Points on a hilly landscape, in no order, each with its height.
A ball rolls from a point to whichever of its 6 nearest points has the largest drop for the distance, and stops where none of them is lower. Distance is the straight distance between rows; heights are no part of it.
Vifam (h 11.0): 114,105,111,113,111,104,90,102,95,113,79,105,103,104,100,91,96,108,99,121
Remig (h 66.7): 89,84,87,62,54,70,137,90,100,66,128,96,88,104,94,118,112,108,128,93
Gor (h 13.0): 123,102,93,71,82,85,92,127,91,98,120,72,113,103,133,117,126,114,110,63
Beb (h 15.7): 117,121,71,82,69,122,123,123,141,139,143,51,105,110,117,115,103,98,142,98
Bod (h 68.3): 93,110,121,115,101,99,105,97,129,107,82,75,95,113,96,63,84,121,95,122
Mari (h 65.4): 97,80,89,76,64,77,109,87,91,71,137,101,92,106,102,115,119,108,109,80
pakuf (h 37.7): 73,82,129,112,126,102,104,87,90,110,93,111,112,82,77,93,88,87,80,122
feku (h 51.4): 89,68,108,89,92,95,121,77,83,80,97,116,77,91,81,109,109,94,107,106
Zuz (h 43.8): 116,91,113,108,125,125,110,76,91,126,76,122,82,85,93,101,112,79,94,87
Lub (h 64.7): 90,80,116,108,112,96,95,93,87,78,125,135,105,90,87,90,87,76,80,95
Bofe (h 57.5): 116,115,98,92,56,78,112,119,125,113,72,72,103,126,108,100,97,126,111,110
piden (h 40.1): 93,134,90,104,86,76,117,126,141,115,108,83,123,109,128,96,96,115,107,96
vaki (h 52.6): 127,85,107,70,93,100,101,86,79,92,69,94,82,96,74,114,121,98,108,112
Ligag (h 34.0): 91,140,77,134,98,114,95,111,144,105,120,89,110,106,121,79,76,100,112,96
fesed (h 60.1): 97,50,123,66,124,88,102,110,84,108,54,109,109,85,66,111,101,91,97,122
Buga (h 23.0): 123,128,105,126,99,152,63,102,105,115,110,97,91,104,129,78,78,106,130,102
gab (h 46.7): 97,111,61,88,96,102,122,65,92,117,113,97,75,97,86,125,119,82,101,91
Zogur (h 64.2): 102,112,90,98,79,81,106,116,108,96,106,100,129,100,104,96,94,99,97,92
peda (h 71.1): 53,79,76,83,77,77,106,106,108,86,99,97,125,94,72,121,85,109,83,122
lela (h 37.1): 143,107,115,95,124,128,81,109,83,136,63,105,89,93,112,101,114,96,98,84
Vug (h 24.3): 112,62,140,82,122,100,109,83,89,89,54,121,74,87,87,91,122,80,99,85
mili (h 32.6): 122,112,107,89,113,123,76,109,91,116,109,105,79,99,124,102,124,93,110,80
revo (h 30.6): 116,121,85,106,111,129,68,112,90,108,101,105,107,104,121,101,96,90,118,92
dinam (h 63.1): 100,111,81,81,70,61,119,131,117,109,113,84,128,101,112,123,97,118,106,95
fim (h 66.6): 75,94,91,112,141,110,102,91,84,95,115,124,109,78,76,97,92,68,81,103
Lur (h 21.2): 101,104,108,140,113,134,110,68,103,107,104,97,68,99,97,86,94,89,112,111
Riduv (h 36.5): 102,86,99,87,98,95,104,95,94,94,91,103,104,100,92,108,99,101,94,111
sug (h 39.8): 140,115,85,79,115,147,67,123,94,129,114,81,100,100,135,114,96,96,118,79
nafi (h 64.3): 107,95,110,93,81,93,135,74,106,90,79,75,68,117,95,87,112,109,129,137
Lep (h 61.6): 102,72,103,64,98,94,101,96,69,68,101,127,76,89,91,117,133,100,90,70
Tig (h 55.3): 92,101,83,109,114,96,110,88,89,107,104,120,104,86,87,107,105,87,77,103
buf (h 30.2): 81,106,105,124,107,105,122,53,104,105,110,96,56,81,93,109,96,89,102,130
Nur (h 51.7): 95,82,126,118,102,90,89,113,98,71,106,118,122,109,88,82,79,117,90,109
tof (h 51.9): 132,92,103,68,101,72,66,131,77,111,76,89,114,99,128,101,90,109,80,88
popan (h 12.6): 95,78,141,124,141,116,108,66,89,92,90,127,100,91,73,83,97,72,87,101
patan (h 36.6): 105,111,79,99,86,121,114,77,129,122,132,70,87,118,96,127,106,89,116,98
butup (h 56.8): 89,132,68,123,107,109,88,120,108,98,108,109,122,101,119,105,90,82,92,102
bita (h 38.5): 124,106,81,59,97,74,81,130,83,105,97,84,109,110,123,111,99,110,91,76
Riv (h 63.8): 93,93,80,96,86,90,100,82,82,94,124,118,85,94,96,103,111,95,102,85
zet (h 58.9): 90,93,92,97,139,116,111,85,98,145,82,112,98,80,75,110,115,76,85,108
kiba (h 42.3): 120,116,83,74,103,119,72,119,88,123,132,81,92,107,119,122,122,95,115,63
Robud (h 36.7): 104,125,89,113,60,91,108,102,133,108,113,78,86,114,114,105,108,106,132,93
mibaz (h 59.2): 80,89,103,101,60,82,126,70,113,74,122,99,75,106,99,95,99,106,108,110
pufog (h 74.3): 79,97,91,92,120,113,90,92,72,85,127,142,84,74,92,114,120,85,77,65
timo (h 64.1): 69,81,111,82,91,85,132,81,118,86,75,78,86,106,79,101,95,125,99,133
Dume (h 15.9): 115,125,81,101,90,131,97,113,113,126,140,79,105,106,138,103,104,97,138,74
reko (h 56.1): 65,133,70,116,83,87,121,118,131,96,106,93,127,96,109,92,77,107,85,107
vive (h 45.7): 141,99,102,74,102,101,88,118,76,108,80,96,74,97,112,109,128,113,109,74
pom (h 75.6): 89,109,91,117,121,104,92,87,76,81,131,136,109,76,96,91,94,85,83,86
giged (h 53.9): 90,104,95,80,70,81,124,95,111,88,80,81,103,112,87,105,101,107,97,106
povuv (h 57.2): 96,82,113,100,80,85,87,95,87,68,135,137,101,112,98,91,102,110,101,85
bokip (h 42.7): 96,98,104,124,121,94,88,101,93,95,97,123,121,93,92,81,76,93,69,120
Sadop (h 50.6): 42,98,93,112,128,100,113,78,102,100,121,102,114,86,79,95,84,85,85,127
mor (h 48.3): 61,81,108,115,118,101,104,82,94,92,117,114,94,91,70,90,86,85,85,119
Mesev (h 41.1): 104,98,93,84,105,88,104,103,92,119,61,100,119,88,84,112,106,97,75,120
pero (h 57.4): 87,73,136,111,88,100,124,69,102,55,104,99,55,111,85,73,89,114,108,123
tofo (h 65.0): 84,94,136,113,88,82,106,120,128,80,93,94,115,126,95,69,77,133,98,113
neno (h 53.1): 137,113,102,87,115,127,70,122,89,137,55,83,109,104,111,109,94,101,104,102
lusi (h 59.7): 64,70,118,125,142,107,95,106,91,92,98,122,136,82,75,94,86,74,75,102
sida (h 60.9): 122,104,98,83,74,85,100,112,108,105,58,81,115,109,96,119,104,114,97,124
Vileg (h 4.7): 118,118,108,128,112,117,78,84,98,95,102,109,79,98,109,77,97,105,119,102
Num (h 34.2): 94,123,105,141,80,111,116,75,127,91,131,91,76,111,112,75,100,106,123,94
Navi (h 76.6): 131,126,99,94,76,118,101,117,133,133,73,65,91,123,111,110,96,107,120,116
pevak (h 44.1): 113,94,127,103,106,98,69,105,70,83,107,125,98,100,115,76,118,117,92,77
lor (h 65.3): 91,90,92,106,110,78,79,131,73,70,112,121,132,94,114,88,81,101,67,92
senu (h 44.3): 130,106,109,98,70,99,85,114,92,103,92,76,98,113,114,92,114,118,133,89
gov (h 52.7): 93,139,86,139,106,109,83,131,123,112,86,81,123,100,119,72,67,93,88,112
Gelet (h 34.8): 130,87,127,101,111,93,76,99,70,90,77,123,91,100,99,84,116,111,100,96
Vub (h 57.3): 113,118,96,127,115,95,67,125,73,72,125,118,112,84,140,84,100,107,85,65
Bivet (h 33.9): 103,77,141,104,121,102,102,101,96,97,71,113,112,91,81,88,87,94,88,114
bitaf (h 34.9): 68,91,118,123,120,107,119,69,117,93,105,102,79,99,75,89,89,88,103,138
rinu (h 18.7): 102,121,59,81,107,107,92,114,100,122,128,95,118,102,102,128,112,91,92,90
sivum (h 35.0): 126,110,109,84,103,99,80,114,70,99,101,104,89,93,121,113,139,111,104,65
rapu (h 78.7): 78,93,64,67,142,109,92,109,66,110,96,121,118,72,84,132,112,84,64,93
paget (h 48.2): 77,58,142,106,109,96,113,82,94,77,103,107,89,108,70,96,83,105,99,120
tafe (h 17.2): 101,132,96,126,79,96,98,113,132,102,122,101,109,110,136,91,90,100,116,91
piri (h 57.6): 92,131,109,117,92,91,100,120,138,100,85,80,121,116,125,74,74,124,96,102
Zepe (h 13.8): 96,53,155,106,122,119,99,81,88,72,74,137,83,102,92,91,117,76,99,77
mib (h 15.8): 123,117,90,88,127,116,79,116,83,112,102,104,99,97,112,114,116,98,84,82
soduk (h 62.5): 122,98,87,88,102,110,94,96,90,128,73,83,86,115,95,118,120,95,104,110
nev (h 45.1): 100,114,59,76,121,120,88,105,81,116,131,101,86,89,100,137,133,85,88,73
kep (h 70.3): 53,87,94,119,117,101,104,105,104,70,125,119,139,88,81,98,75,93,78,120
zanar (h 52.0): 101,62,102,63,117,92,106,104,74,96,86,116,101,87,80,116,99,99,86,92
Gev (h 55.5): 107,114,124,119,77,93,84,109,121,86,73,93,106,126,111,74,87,129,102,115
rubuf (h 36.8): 86,118,78,116,103,120,113,79,105,117,106,101,87,96,87,110,106,91,106,110
Mun (h 69.3): 128,89,120,101,83,86,95,111,104,97,53,85,123,110,100,86,78,123,94,127
vak (h 64.9): 129,104,96,110,108,92,62,130,75,103,74,103,126,106,118,82,82,100,85,100
Guv (h 46.6): 103,82,112,102,121,94,113,72,93,113,74,100,82,80,66,107,108,89,93,122
Zod (h 84.1): 106,125,64,94,92,84,90,131,108,118,82,82,142,99,115,109,81,93,83,102
nutag (h 50.5): 104,115,81,82,78,86,108,87,104,106,119,92,107,114,111,126,116,95,117,92
gog (h 40.0): 111,116,117,113,62,75,105,119,136,96,95,77,101,119,127,81,88,125,128,96
rukiv (h 48.4): 97,100,103,113,84,96,104,82,108,91,116,100,100,111,97,90,101,104,100,104
Piros (h 55.4): 92,127,75,111,87,105,117,117,142,124,94,81,110,108,105,100,86,115,99,118
lufi (h 67.2): 49,64,103,121,97,68,102,121,116,64,112,101,124,112,74,99,67,125,100,104
sula (h 37.2): 107,124,81,96,91,100,106,125,112,108,140,81,117,98,132,110,102,96,131,74
nimal (h 29.8): 90,76,124,108,126,116,110,63,77,100,97,126,79,84,88,95,116,80,86,85
bab (h 51.3): 121,95,94,88,68,84,111,92,108,101,101,87,81,117,98,105,124,110,119,94
fozom (h 37.0): 101,97,97,101,110,124,127,54,105,126,75,77,58,83,85,114,107,86,111,126
puve (h 65.6): 56,66,90,98,76,81,119,80,117,64,135,110,90,109,83,99,93,108,108,100

Call two points neighbours if one is among the 6 nearest of the other. Go from one point of each pair to the other, from neighbour to neighbour, staying as low as possible. Name the highest point that can't be avoided.
tafe / Vileg -> Buga
popan / tafe -> Bivet
tafe / Gor -> sivum
tafe / mib -> revo

Where does a ball stop that starts at each point below?
puve -> Vileg
mibaz -> Vileg
lufi -> Vileg
